Each row is a point on a tangle of strands that fork, close into loops and nearly touch. The rows are in no order.
Two points are linked if the straight distance between their rows is under 109. Some points are linked to none.
Z104: [ 25  17  -8  -9 -18  28  27 -23  31  -9  26  41  -5 -17  11  -8  25 -18
 -20  15  29   6 -10 -12   2  -3   1 -21 -10  14 -34   4   3   4]
Z666: [-24 -26 -17  -8   1  18 -27  17   7 -23 -15   1  17 -42   5  -2  24  27
  12   8   6   4 -14  21 -43  -1 -10 -39  22  41  -1  -8 -21  -6]
Z544: [ 29  29   3  23 -34   8  31   6 -24  15  -5   2  24 -16   8   6   3  13
 -31 -27  21   6  27  37  12  23  24 -15  10 -11 -17 -19   7  33]
Z627: [-26  -1  43 -61 -15 -13  27  -5  32 -14  11  12  11  16  -4  -2  -3  18
   2  12  22  -2   3   3 -40 -28   5   5  34  44  14   2  -4  12]
Z915: [-10 -13  25   4 -30 -18 -14 -11 -51  27  -2 -39  53   5 -20 -10  16 -16
  -9 -26 -13 -11  12   7  -4  19 -12  50 -12 -44  17 -25  11  25]
Z332: [ -3   8 -21 -14  13  14  13  36   3   0  23  33 -32 -12 -13  -9 -11  15
  -2  -2 -22  52 -13 -31  19  39  73 -13 -20   9 -41 -14  -5   6]
Z809: [-33   7 -18  40   1  47   5 -13 -12  14 -18  35  -2   5 -33  -8 -25 -25
  25   4  -2  -7  -6 -25  52 -38  30  -7 -14 -15  21  26  -7 -30]
Z978: [ -5  13  50  -3   0  14 -10 -16  16  23 -28 -20  12  13   8 -16  11  31
  50  48  -2  -7  30  12  13 -35   4  34  18  16  71  20  10 -38]
Z504: [-34 -58  -4  25  30   4  -6 -15   6   9  13  -3 -27   8   5 -11   4  36
  38 -11 -14  22   1 -13   5  -4 -27  -3 -13   7 -10  10   4   7]
Z272: [ 12  20  -3  21  -8  -8  -5  10  -2  20   5 -28 -12  35 -38   1  -7   3
  10  25   3  -4  12   7  23 -17  15 -18 -20   9 -42  27  -8  -1]
Z21: [-21 -36 -23  -9  41   6  -3  -8  28  -3   6  -3   6  -7  29   6  -9  -5
  -1  36  20 -14 -27   2 -21 -30 -18 -29  28  -3   9 -20  17 -14]
Z194: [  7 -18 -45  14  39  33  32  34   6 -26  16  22  -6 -53  19   3  -4  -9
 -30  38   8   6 -20   4  -6   0  32 -29  13 -20  10 -15   1 -23]
Z497: [ 28  52  33  -8 -23 -47   6  15  -4   1   8 -21  22  14 -34   2   7  23
 -18 -11  26  24  13  30  -7  22 -45  -2  26  -5  -5  25  34  28]
Z924: [  2 -36  16   9  15 -30 -41   3  12  16  16 -14 -27  22  -6 -17  -5  35
  37  16 -34   3  -7 -22   0  -3 -16  16 -20 -20 -10  -7  23  25]
Z483: [-17 -18  10 -11  22   4 -28 -40  -2 -15  18  18 -11 -13   7  -6  16  23
  56  24  -2 -15   0 -42 -19   6 -14   4  16  35  54  23 -10 -27]
Z547: [-23  25 -50  36  10  32  -2  23 -30  -8 -23   2 -23  19 -51   3 -42 -31
 -10 -27   1  14 -16   6  34   0  23   0 -12 -16   9  73  -4  -7]
Z449: [ -1  -5 -12 -15 -18   2  12  58   5   5   1  26 -11 -27 -29  -7  -7  25
   6 -10  -6  44   9 -14  -6  15  52   3  -3  -8 -21 -14   0  38]
Z468: [  8   9  23 -13 -35 -23   9  17 -39   2 -40 -27  43  -6  -7  -6  -4  12
 -12 -30  -1   5  13   6 -17  -2   3  48 -19 -28  27 -15 -13  41]
Z676: [  8  -9   8 -50   4  -2  -3  -7  14  -8  16 -18   9  -5  30 -22  11  30
 -38   2   0 -33  17  41 -65  14  24 -29 -12  45   5 -36 -34  20]
Z623: [-11  22  14  16   8  -4  70  -5  -8 -28 -32  28 -14  20   8   8 -44 -16
 -38  15  27 -10  23  10  35 -21  18   0 -29 -14  -1  18  -4  -2]
Z295: [-39 -21 -40  37  22  24  -9 -48 -12 -15 -20  14 -47 -15 -22  -7 -16 -14
  12 -34  -5  -9  -9 -14  40  20 -35  13 -28 -20 -16  31 -15 -16]
Z364: [-11   8 -34   8   6  42  10 -41   0  20 -38   3 -10  21  10 -10  -9   3
  17 -33 -22 -24 -11  24  16  -9  26   5 -17 -41 -29 -21 -15 -11]
Z886: [ 38   8  43 -21  -8 -24   5   2  10   5  11 -17   6  16  51 -23  10  33
 -31  20 -20   4  22  10 -12  -6 -14 -10   6  30  13 -30   4  26]
Z793: [  3   2  26  35 -18 -20 -30 -24 -18  17 -41   4 -15  12  -9 -29 -19 -15
  40 -15 -18 -34   2 -41  57  10   2   4  -7 -24  26  15  11   5]
Z323: [ 30  -9 -11  25 -24   1  10 -22   2 -42   1  15  14 -26   7  -5  16 -23
 -13  21   7 -20  13  25 -10  -3  -7  10   0   4  25  10   3 -15]
Z641: [-17  -8 -33  -2   1  33   1  -4  26  -9 -16  32  -2 -12 -28 -17  20 -21
  28  -6  42 -11  -5  -9  22  -1  -3 -17   8  -5   7  12   5 -72]
Z247: [ 24  -1  21 -26 -17 -15  11 -24  -1  10  11  -7  -5   0   8 -17  -2   9
 -17  48   2 -34   5   8   6 -40   7  18 -38 -11  -3 -21  17  -7]
Z39: [-17 -29  49 -15 -42 -19 -39 -22  -7  16  22 -37  29  -7   0 -11  31  27
  -3   9 -13 -21  -8  10 -31 -21 -25  51 -25  -8  17 -22  39   6]
Z77: [  3 -35 -36   7 -13  16 -35 -30  45  24  48 -10   1 -21 -22   4   2 -22
  12  -4  -6  -2  -6  35 -16  13  25  39  -5 -28 -30 -23  15   2]
Z471: [-12   5 -27  -6  23  17   9  39  19 -15  26  20   3 -39  11  16  11  -5
 -40 -20  -4  31   7  -7 -40  46   4 -28  19  29 -25 -22 -20  13]
Z208: [ 29  52   1  -7   5  24  58  17   6  -6 -20  44 -12  10  27  19 -17   0
 -41 -32   3  11 -19 -21  33 -27  26  -3  -5   2 -34   3   7   8]
Z813: [ 12  26  23 -19  23 -29  17  20  31  15 -31   8 -11  51  33  -9 -31  -4
 -16  -7 -12   1   4   5  -3 -12   6  23   8   3 -43  -9   9  31]
Z191: [-18  21 -26  13  20  25   9  51   9 -14   6  26 -24 -36 -14 -13   6  15
   7 -17 -23  41 -16 -43  18  46  10 -39 -11  24 -43  -4 -12 -23]
Z40: [ 13 -21  18  28   4 -18 -31  -3  11  20 -17 -31 -39  33  -5 -24 -18  17
  28   6  -7  -5  -7  -5  22 -32 -16  15 -20 -53 -17   1  46  -6]
Z711: [-33 -22 -12  15  25   7 -25  -4  34   1   8 -25  -1  34 -13   8 -21 -30
  46  23  -9   1 -16 -10   5   8  21  15  39   2  25  24  -9 -17]
Z840: [  6   2 -34  29  -3  57  -5 -43  -6  12  -4  -2  23  -3   7   3  25   5
  17 -26  -7 -13 -18  22  11  -1  10 -14  11  -5 -19 -15 -17 -15]
Z375: [  1  22  59 -42 -32 -19  24 -10   4   6  31   8  17  22  -6 -16  -1  29
 -20  13  21  -8  -5   3 -19 -10  -8  10   8  44  -7  11  28  31]
Z730: [-20  -8  -2  -8   1  23  29  -9  12 -11 -33  18 -10 -10   3 -15  11  -6
   8 -27  27   0  -7 -11  22  19   7 -23   2 -28 -14 -27  -2 -49]
Z216: [ -6  15  29 -26   1 -38  20  46   8   9  11  -3   8 -25 -10  12   6  36
 -51 -18  17  30   7   7 -27  10  10 -29  13 -17 -18 -67  13  29]
Z940: [ 27  13  27 -12  25 -28   9   7  19  42  -5 -10 -11  39  49 -12   0  23
 -44  -7 -28   1  22  14 -13 -19 -14   7  -1  13 -32 -37   3  41]
Z960: [ 52  10  -3  27 -39   7   8   3 -49  10  13  -1  25 -33  -8  23  22 -12
 -38 -38   6   6  49  51   0  13  -5  13  -5 -15  10 -12 -23  26]
Z354: [  4   6  37 -21   5 -20  11  35  27  25 -36  15  -5  23  12   2 -10   3
 -16 -26   3   9   0  -6   6   1  10   2   7 -29 -57 -40  32  14]
Z911: [ 41  30   6 -29 -10  -2  49 -17  14  -6  15  38 -20   6  18  -3 -14  -3
 -33  -4   5  -8 -23 -20  -3 -23  10   4 -18  20 -34  -8   8  14]
Z260: [ 11  -2 -26  20  -8   2 -23  -2 -14 -19  11  -2  -4  -8  -2  15   5 -18
  41 -14 -43  34 -11  -6  -2  15 -18  22   9  33  46  60 -17   3]
Z151: [ 15  -2  -2 -20  -4  11   1 -18  19   5 -21  14 -25  11   2  -4 -41 -10
  12  46   5 -42  -2  13  28 -61  23  25 -15 -17 -21 -10  16 -19]
Z657: [-45 -28  -4 -15  21  17  18 -17  17  -6 -11   1   1 -16  12  16  -7   5
  20  30   4 -42   0  14 -23 -29   9  -9  13  -8   6 -36 -18 -12]
Z700: [ 22 -21  12  20 -26 -13 -20 -24 -19 -11  -2 -13   6  -4  12  13  15 -15
  15   2   1 -10   2  25   1  21 -17  24  -6 -14  20  12 -12  15]
Z245: [-14  -5  -8  18   1  -1 -13 -22  37  19  20  12 -23  25 -28  -8 -35 -60
  29   6  -6  -4 -20 -19  23   6  19  25  -7  -5  -3  34  -3 -23]
Z274: [ 30  54  42 -30 -35 -32  14  13 -19   2  33 -26  38   0 -23   2  22  10
 -80  12  17 -15  36  30 -41  15   3  27 -26  13  -2 -16 -13  31]
Z439: [ 10  -5   5  19 -27 -14 -24 -14  20  20   3  -6   7  17 -22 -12 -12 -51
  11   1 -25  -1  19 -15  32 -17  -4  46 -11 -15  16  19  -3 -14]
Z783: [-40 -32  24  12   4  -7  -4 -35  -1  13  14  -2  -8  18   1  13  -1  -6
  16 -28 -25   8  -1 -13   8  13 -41  22   2   1 -20   7  -2  26]
Z398: [-23  -2  11 -52  16  21  46   1  20 -23  -6  23  19   8  -1   1  -5   3
   6  17  43  -3   9  -3 -19 -15  28 -14  22  31  18  10  -5 -26]
Z334: [ -9  -9  -6   6  -1   7 -11  -2 -22 -13  28  10   9  -7  22  29  28 -32
   3 -23 -33  32  26  -6 -21  18 -29  24   1  40  37  26 -34  16]
Z414: [ -6 -32 -29 -10  16  11 -17  14   4   3  18   2  14 -11  31  35  -3 -27
 -20  -7 -13  23  -3  -6 -41  -6 -36  20   7  45   7  22 -32  29]
Z597: [-13 -22 -49  23  43  50   9   6   3 -15  12   8  -7 -36   0 -10   2  -5
   9  27  -7  20  -7 -12   5  10  11 -46  13  -8  16 -21   8 -48]
Z732: [-10  -2  -5 -45 -23   0 -20 -54  -6 -10   7 -23  17  -8  18   4  40  21
  -1  22  14 -43 -17  -4 -20 -39 -28   3  -5  19  21 -11  -6 -26]
Z54: [-13   7 -39  -1  33 -11  15  42  -9 -26 -18 -26 -15  37 -20  -4 -43 -29
 -17  12  14  18 -21  -8  -1 -25   9  -8 -25 -31  14  27  14  -7]
Z970: [ -1  25  37   6 -31 -21   2  18 -29  11 -10 -17  43  17 -12   5   5   6
   7 -19  16  47  28  13  10  11 -43  -4  24  23  -3  34  16  25]
Z470: [ 30 -23 -14   6   4   7 -47 -29  35  -1  39  -1   5 -40  22   1  16   4
  -1  -8 -11 -33  -8  12 -32  43 -26 -14  18  19 -25 -27 -16   8]
Z807: [-45 -24   8  15  29  21   0  -1 -26  14 -47 -17   0  36  -7  -4   0   2
  40 -16   1  -5   6  -5  37   3 -13 -29  -2 -19 -15  17  15 -16]
Z989: [ -2  27 -51 -13  12  18   4 -10   4  -6  15   8 -11 -12  -3   0  24  -8
  -5  25  18   6 -36 -18   2  27  -7 -26  -8   9 -43   4  -1  -9]
Z409: [ 15 -34  -5  25   8  12 -53 -19  31 -13  29 -14  -2 -21  32   9  29   6
  18  -1 -33   5   3  15 -32  13 -34  -7  33  44   5   2 -24  -2]
Z135: [-28  -7  26  32 -20 -13   4  31 -11  24  10  -7  11  14 -13  20  10 -12
   1 -15   4  30  10  26   3 -13 -29   1  32   5   3  33   5  15]
Z724: [ 42  31   5  16  -4 -43   5  25 -26   0 -35 -10 -14  24 -14 -18 -45  -2
  -4 -12  10  -4  21   9  24  15  18   9 -16 -42  -7   4  18  33]
Z581: [  6 -14  -6  14  13 -10   2   5  37   4 -14  -8 -46  46   4  -9 -11  12
   7  10 -12   6 -35 -16   8 -29   2   1 -11 -37 -52 -15  43 -23]
Z880: [ 26  14 -25   8   9  19  41  52  -1 -20 -14  21  10 -27  30   9 -27  -4
 -25  31   9  -2 -14 -27   5   5  32 -47   4   4 -16 -15  -8 -12]
Z511: [ 36  42   1  46 -20 -44 -21   6 -33 -10  15 -24   5  11  -9  12   0 -13
 -40 -21 -14  47  43  31  -3  38 -16  23 -13  -8  24  30 -21  31]
Z472: [ -7 -30  56 -23 -25 -49 -33   4 -20  17  29 -47  21   9 -21  -8  25  11
 -11  13 -13  -9  21   6 -52   6 -26  30 -10   3  10 -18  16  26]
Z477: [ 13  12 -19  -1   6 -23   6   0 -10 -28   9  32 -30 -20 -23  -1 -12 -30
  21  -2   2   4 -30 -56  33  28 -18 -14 -23 -33  -5  27  -3 -19]
Z289: [ -9 -31  20 -20  -7  -6  30  -2  11 -13 -10  12  22 -44  20   5 -15 -11
 -28  19  16 -43  15  38 -25 -19   1 -12  13  -9  -2 -27 -19  17]
Z160: [-16 -29  16   6   8  33 -13 -51  15 -16  -4   7   3   2  -5 -11  48  17
  38  -2  32 -16  25  11  11  -8 -19   4  -3   1  68   9   8 -70]
Z278: [  3 -23   9 -35   6  -2  21 -36  32 -16  43  10 -21  -2  17 -19  15  15
 -18   0  12 -26  20  32 -35  21  17  -4 -12  35 -27 -20 -19   4]
Z203: [ 25  42  -1 -30  -2 -28  18  19 -34  -4  13 -12   6  16  10  25  16  12
 -49  -3   9  15  18 -18 -10 -10 -23 -13 -34  36 -12  11 -17  42]
Z925: [-41  -8 -30  23  47  24   3  19   8  -9  -2  -6 -34   7   1  -9  -1  -7
  10   3  -4  34 -21 -27  31  20 -11 -32  -4 -19  -3   5  12 -40]
Z383: [  5  12  32 -11  -1 -30   5  20  -3  31  41  -4  25 -19   6   8  13  21
 -43   2   9   4 -12  -2 -47  14 -11 -68  26  -8 -11 -67  22  39]
Z776: [  5  -3   3  38  -7   4  -4   6 -31  19 -10  17 -12   1 -13 -15 -12 -25
   9 -13 -32 -14  13 -41  47   7  35  -9 -24 -36  -6 -17  -2   1]
Z97: [ 33 -16 -12   1   3 -17  -6  28  11   3   2   5  23 -20  25   7  -8 -22
  -4  10  -4   7  -6   6 -20   5  -3 -11  44  -3  30 -27   4  29]
Z417: [ 38  43  19  27  -4 -56 -13  11 -28   2  16 -21  -7  17 -10  26  -5  -5
 -35   3  15  37  20  30 -10  24 -51  29   2   0   2  40  14  34]
Z536: [ 13  10  14 -44 -13 -31 -18  -9   8  -8  45  -5   8 -32 -10   0  -2  11
 -57  -7  17 -25  10  68 -64  12  23  -7   4  32 -19 -30 -41  34]
Z357: [  8   1 -26 -24  15  30  10   3   7 -11  19   8  -4   6   9 -19 -13  43
   8  36  12 -19 -24  10 -18 -19  40 -32   9  38 -24   2  19  14]
Z577: [  7  -5 -26 -16  -5  15  -7 -29  17   6  53 -11 -14   2 -10 -14  12 -12
 -13  -3   6  -7  10  36 -35  15  21  33 -22  -2 -26 -16   0   2]
Z198: [ 14 -37 -34  26 -12  27 -46 -36  25  19  51  -3   9 -44   9  14  19 -13
  39  -6 -18 -24 -24  13   2  23  -4  18  11  -7 -24  -7   9  -1]
Z639: [ 27 -15  11 -28 -27 -28 -60  24  -5  -4  47  -4  29  -1 -23   1  30 -22
 -16  -9 -22  20  26  19 -76  38  -1  11  18  41  19 -10  -6  10]
Z864: [-46  -7 -12   4   4 -17   2  13 -13  25  21  -5   9  19 -26  30   4 -13
 -13 -20  -8  40  -2  -6  -6  10 -49   5  -6  13 -28   8  -9  28]
Z575: [-32  -3 -20  74  21  -6 -14   1 -30 -13  -1  -7 -31  -7 -20  22 -20 -15
  36 -18 -33  28  -5 -18  50  14 -24  -4   2 -15  31  49  -9 -12]
Z630: [-13   5 -32  -5  16  31  34  34 -29 -16  22   6  -3 -41 -14   9  14  13
 -25 -19   5  43  -1 -19  -9  21  17 -48  -1  19 -18   1 -17  -2]
Z942: [  4  14 -17  -1  20  11  37  20 -10 -10 -46  13 -12  -2  14   0 -10  11
   0   0   3  -5 -14 -28  25  19  25 -39  17 -15 -34 -12 -25  -9]
Z644: [  3  27  -9  40  -7  23  27 -35  -5  19 -27 -12   4  28  18 -14  -8 -20
  -9 -45 -25  -2   2  17  37   4  17  17 -11 -41   8  -3  -7   1]
Z947: [ -1 -13 -22 -27  29   7 -20   5  40   4  -9   4 -33  17   4 -29  -3   1
  -7   3  -5   1 -41 -16  -1 -20  27   5 -26 -18 -26 -23  47 -49]
Z229: [ 26  -4   0  -4 -29  -5  27  -6  27  -9  -6  20   9 -33  -8  -6 -14 -39
 -19   9  22 -27  14  38 -10 -10  15  24   5 -21   1  -9 -20  -1]
Z86: [ 16  -7 -17  32  -7  -7 -24 -11 -45 -16  -9 -36  23   2  16  14  17  15
  19 -21  -7  -7  15  27 -16  37 -16  -7  22   3  23  15 -18  21]
Z425: [ -7 -42  21  -8  -1   1 -26 -57  16  -2  26  11  -4 -21   1  -4  28  16
  49  15  16 -36   3 -25   1  -7 -11  14   3   2  31   3  18 -37]
Z853: [ 21  64  -3   2  30 -10  41  35   4  -1 -45  13 -44  30  33  15 -30  19
 -24 -40 -11  21 -27 -10  29   5  24   1  -6 -13 -52 -16   2   0]
Z53: [  8  31   0  17  21 -11  23  21  23   3 -18  33 -40  32  27 -19 -34 -23
  -7  13 -18   8  -6 -46  32  -7  10  -9 -11   4  -9  13   2 -17]
Z400: [-37   1  -6 -16  24  -4  -2  22   7  14  10  -4  -1  17   6  23  11  -7
 -40  -8  -8  26  -3  -4 -36 -17 -40  -3   7  38 -30  -8 -37  33]
Z202: [ -7   0  46   1  23 -26  49  24 -10 -10 -51   3 -24  32  16   2 -19 -10
 -26  14  16 -11 -12  -5  25 -22  18  -4 -20 -47 -30 -23  33 -32]
Z805: [ -1  -1  40  -5   3  17 -38 -51  19  24 -48  23  18 -28   0 -31  10  31
  58  24  20 -47  14   2  55 -52   2  27  -2 -28  46  -5  40 -59]
Z29: [-10   3  26  -2  14  20 -25 -58  25  14 -16 -28  26  26   9 -17  31  15
  54  17  27 -10  24  21  -6 -18  -6  12  31  15  73   5  -2 -52]
Z777: [ 30  15  15 -19  -6 -12  -4  38   2  18   1   2  26   1  41  13  -4  -3
 -28   4  -9   1   7 -12 -18 -16  16 -29  30  29  10 -29  -4  37]
Z466: [ -3  17 -10   1   3  13   1 -12   8   6  -6   0 -19  18 -11  13 -16   3
  22  55  11 -40 -26 -12  34 -26  29 -11 -24   3 -47  10  -4 -24]
Z25: [ 12  18 -24 -39  39  13  34  37 -16 -31  -2  -5  20  -2  37  25 -26  33
 -46  16  24 -26  -5 -22 -28  -8  20 -54   0  41 -45   0 -10  21]
Z939: [ 10   6   7   6 -34  23  28   9 -35  -4   4   7  59  -7   8   4  20  24
 -25 -23  14  19  10  46  -5 -14  10 -11  24   1  15  -6  19  40]
Z420: [ -4   5  32 -32 -26 -19  33  38   3   4 -38   0  17  -7   1  -3  13  40
 -15 -15   8  37  -4   3 -12  -7   2 -14  16 -16 -18 -41  19  18]
Z788: [ 16  12   6   7 -39 -17 -29 -28   8  15  19 -27  24  23 -22   0  18 -13
  19  -3  -2  -6   7  16   7  -3 -14  49 -15   5   1  18  -8  12]
Z555: [ 23 -13  14  11 -50  -6 -28  15 -38  16  -3 -30  51 -22 -21   1  29 -28
 -21 -21  -6  -3  31  63 -21  17  11  33  -6 -22  17 -13   2  14]
Z3: [  4  12  55 -50 -18 -48   8  -4 -36  27  11 -37  21  11 -11 -16  26   7
 -50  23  -2 -22  28  27 -30  16  -6  26 -27 -11   0 -19  11  22]
Z815: [ 18  72 -30   6  57  -8  23  24 -12   7 -32  23 -27  34   2  42 -35  -1
 -29 -53   5  35 -15  -7   2  18  13   0 -19 -28 -51  -2  -1  33]
Z17: [ 46  42  23 -10 -61 -21  -7 -17 -20  11  40  -1  23 -19 -11  15  14  -4
 -39  10  -9  -6  27  36 -33   9  10  41  -2  21   2 -15 -10  30]
Z899: [-16   6 -19  21  12  -7  13  -1 -18 -27 -10 -24   6   6 -10  16  18  21
  22  -8  21  12   8  28   1  35 -22 -22  22  19  13  39 -17   1]
Z285: [ 27   8   3 -21 -42 -29 -12  -1  12 -24  43  -7   7 -53  -4  16  13   4
 -37  29   2 -15  17  41 -45 -10  -4  14   7  30  -6 -26 -16   7]
Z442: [-27 -13 -23 -38  23  25  12  -9   6 -29  -6  18  13  -5 -11  -6  20 -16
  26  19  46  -9  -6 -27  -3  21  12 -16   0  21  36  16   5 -46]
Z68: [ -4 -34  28 -29 -23   1 -24 -45  -8  14  12 -20  28  -9   9  -6  27 -11
  14  16   0 -29  15  20 -25 -24 -12  63 -21  -8  55  -8  20  -6]
Z359: [ -5  -4 -22  10  11  -2  15  24   5  -9  -7   2 -36  19 -15 -25  10 -20
 -17 -16  11  47  11  -8  30  20 -29 -18 -38 -25   2   9   2 -35]
Z964: [-32  21 -50  38  18  58  17   7 -17  12 -27  -2 -28   3 -21   5 -41 -18
   7 -19 -32  14 -25 -22  59 -40  36 -10 -20 -10  23  39 -16 -23]
Z271: [ 12 -19  56 -22 -19  -3 -49 -52  17  21  20 -11  30   3  24  -9  28  20
  50   7   4 -38   3 -27  -9   0 -22  13  31  17  18 -10  17 -24]
Z708: [-29 -18  17 -11  29   1  34 -23  19 -23 -55  12 -28  19  13  -7 -13 -13
   0  -2  25 -34 -13  -2  20  -7  15  -2 -12 -46 -32 -34   3 -49]
Z749: [-23  -5 -24  32  12   2 -11  10  -6  -6  -1   2 -35  14  -1  -2 -35 -21
  49  -6 -36  38 -19 -29  21  -1 -29   6  14   9  41  73  -7  -2]
Z200: [-20  27 -47  -6  72  14  26  32 -13  14 -14  25 -31   1   8  26 -37 -11
 -33 -62 -11  59 -31 -19   6  38  10  18   1 -21 -42   6  -1  26]
Z526: [-26   2  34 -11  -7 -10 -12 -10   6  -3 -32 -18 -12  20   0 -24   5  43
  46  17 -10  21   4 -19   0 -21  -7  24   8  15  73  31   0 -15]
Z48: [ 11  14  13 -14  13 -11 -16 -17 -13 -18  -9 -20 -11  10  20  -5  10  33
  43  30 -12   1  -5 -38  -4  -8 -15  -9   4  10  62  10 -15 -25]
Z6: [  4  -5   6 -19 -24  -2   8  42 -14   5 -14  15   0 -14 -23 -16  -2  11
  19  21 -10   6   1 -21  12 -25  58   1 -19 -12  12  -1 -17   1]
Z633: [ 31 -23  43   1 -20 -18 -46 -33  20  12  29  -2  14  -9  41   3  28  12
  33   4 -14 -15  -9  -1  -8   1 -49  29  39  31  38  -4  36   9]
Z513: [ -2  22 -34  33 -14  19  14  23 -47 -17  -4   7   4  13 -38  19 -15 -41
 -28  -5  10  11   7  14  36  -7  -6  -1 -29  -3   5  69 -15   8]
Z677: [ 18  38 -18   6 -33  -2 -14  11   5  25  26 -22  19   9 -42   3  20 -22
  -4   6   5   1   9   8  13   8   9   3 -11   9 -41  12 -25  -6]
Z791: [ 12  13 -28 -49  18  50  18  23   7 -15   1   3   9  -5  31   1  -6  45
 -29  33  13 -20 -24 -27 -27 -43  34 -52  -5  41 -21  -7  16  -2]
Z669: [  1   0   4 -35 -22 -28   4  22  13   4  -3  -8  -7  -4 -14  -1   1  11
 -13  26  -8 -14 -13 -11  -8 -14  16  22 -28  -8  -1 -27 -19  15]
Z709: [-16  -9 -22  20  14  -7   0 -23   3 -28 -17  39 -54 -30 -23  -5 -27 -14
  10  -6  15 -12 -33 -35  39  13 -19  -6 -21 -22 -53  17  -7 -29]
Z240: [ 22   1  33  21 -19  -4 -15 -49 -11  -6 -25  11   9 -21 -11 -16  -1   3
  45  27  13 -40  -2  -1  53 -23  -4  15   6 -22  50  19  37 -45]
Z452: [-11  36 -21  22  12  17  53  30 -25 -40 -30   5  -2  15 -20  16 -35 -29
 -51 -21  28   6  20  -1  30  -7  17 -23 -30 -12 -15  42 -16 -10]
Z642: [  6 -54 -23 -14  22   2 -26   6  33 -17  -8   7 -27   2 -20 -32  -7 -18
  32  15   6 -12 -11 -28  -2   4   8  13 -15 -34   6 -17  34 -27]
Z460: [  5 -35  28 -50 -11  -2 -21  -3  -1  14 -16   0  35   0  19 -12   3 -18
   0   8 -10 -45  20   5 -11 -25 -11  33  10   0  29 -29   5  12]
Z550: [-41  -1 -21  21  38  57 -15 -30 -12  31  -6  31 -13  -5  -3  17  -9  -5
  39   2 -15 -13  16 -12  47 -33  29  16 -17 -11  53  28 -10 -54]
Z455: [ -1   1  35   5  19 -33  59  12   0  -3 -37  -8 -10  27  33   6 -49  -8
 -41  19   5 -14  22  22  16 -39   3   0 -16 -20   8  -9  17  14]
Z974: [-10  -6  -6   6  17 -22   2  30 -13 -33   5   1  16   5  -8  23 -17 -13
   5   2  11  29  16  24 -15  43 -15 -32  48  27  13  40  -4  37]
Z358: [  1 -18  -7  13   1  -2 -18   3  34  15  13  -2  28   0   9  11   4 -31
  15   4   3  -4 -29  -2  -7 -13 -25  -7  46 -17   2 -20  31  -4]
Z735: [-34   5  10  14  -2  26  17   6 -29  30 -22  27 -23  23 -11   8 -18 -14
  23   7 -17 -21   0 -25  52 -38  44 -26 -24 -37   1 -10   4 -26]
Z395: [-41  -5  -4  11  17   6   1  -8   3  -7 -30 -14  15  19 -14  12 -15   1
  42 -20   3  -3 -11   3   5  12  -1 -17  32 -11  14  29 -10  -6]
Z955: [ 17  -8  10  37 -35   7 -46 -20 -13   5 -21   9  10 -15 -10  -6 -10 -11
  55  24  -6 -40 -15 -15  48  -2 -15  -2   6 -10  32  45  20 -14]
Z516: [-33 -26 -22   1  23  29 -26  -6   2 -17   5 -10  -2 -30  14   3  32  12
  25  -7 -12   8   7 -18 -26  22 -33 -26  29  57  12   9 -52 -16]
Z879: [  5 -23 -16 -11  14 -23  -7   8  10 -14  31  24 -23  -8 -11  -7 -11 -32
  19  16   7  11 -18 -46  -9  15 -16   1  -5 -16  24   1  24  -2]
Z600: [ -8 -35 -21   9  34   5  -4  14   9   8  -2  -6 -14  15  -9  -3  -3 -13
 -10 -22  -4   9   9   3 -15  39   7  -7 -11  -4 -46 -22  -8  22]
Z206: [  5 -10 -24 -25   3  45 -16  16   6 -22 -26  -7   2 -16  10 -25   2  43
  18 -10  12   5 -10  11 -17  -1  14 -24  11  19 -22 -15   7   1]
Z61: [ 12  -1   3  11 -33  -5 -58 -21  11 -16  40 -22  23 -13  28  20  49   5
  19   2 -14  -2 -11  -8 -16  12 -50  -6  38  29  26   9   6 -18]
Z887: [ 17  28  47 -32 -13 -13  32  -7   1  19 -11  19  -9  26   5  -9  -7  43
  -2  11   9  -3 -21 -26  -1 -10   2  -4   0  37 -36  -1  22  22]
Z615: [-31 -36   1  38 -13  14  -2 -53   7  -8   4  22 -27 -10 -14   1  -4 -14
  22 -47   2  -3   4  -8  26  37 -30  22  -8 -11 -32  24 -31   8]
Z174: [  6  11 -16   3  -6  26  18 -10 -29   3  41   5  16 -17  11  25  10   0
   6  16 -14 -11  -2 -12 -21  16  20 -19  16  28  22   2 -16   4]
Z220: [ -5  11 -26  33  13   0  -2   1  -6  19  -3  -5 -19  40  -1 -12  -6 -26
  -9 -50 -11  30 -19   8  41  12  -3   4 -19 -38   7  -8  -1 -18]
Z500: [  1  -9  -4  23 -33 -21 -25  46 -33   7 -17 -29  24 -26  -7   1   6  27
   9 -22 -30  -1   4  -5 -12  -4  10  19   7 -29  34 -17 -20  35]
Z282: [-12  -4   0   8 -21 -23   4  41  -6  -1 -22 -18  11 -34  -8  28   8  54
  -1 -12  -7  36 -11  20 -25 -16  -2   0  22 -18  15 -29  -2  34]
Z878: [  7  -6   3  -2 -18 -35 -36  30  19 -18  45 -23   5 -16 -18  -9  22   1
 -27   8  -4   2  12  12 -51  11 -11 -11  13  51  -3 -15 -32   7]

How many points has the smallest loop of links through each point below? Write - if it is on no loop.
Z504: 12
Z483: 7
Z711: 8
Z420: -
Z470: -

A piece is two or more points that can be reached from each other along the links. Count, over all rows, the pieces, the separate loops (a circle has one, a figure eight two, a Y none), the forks (points with three links) and the tips (points with one).
pieces: 4
loops: 3
forks: 13
tips: 15
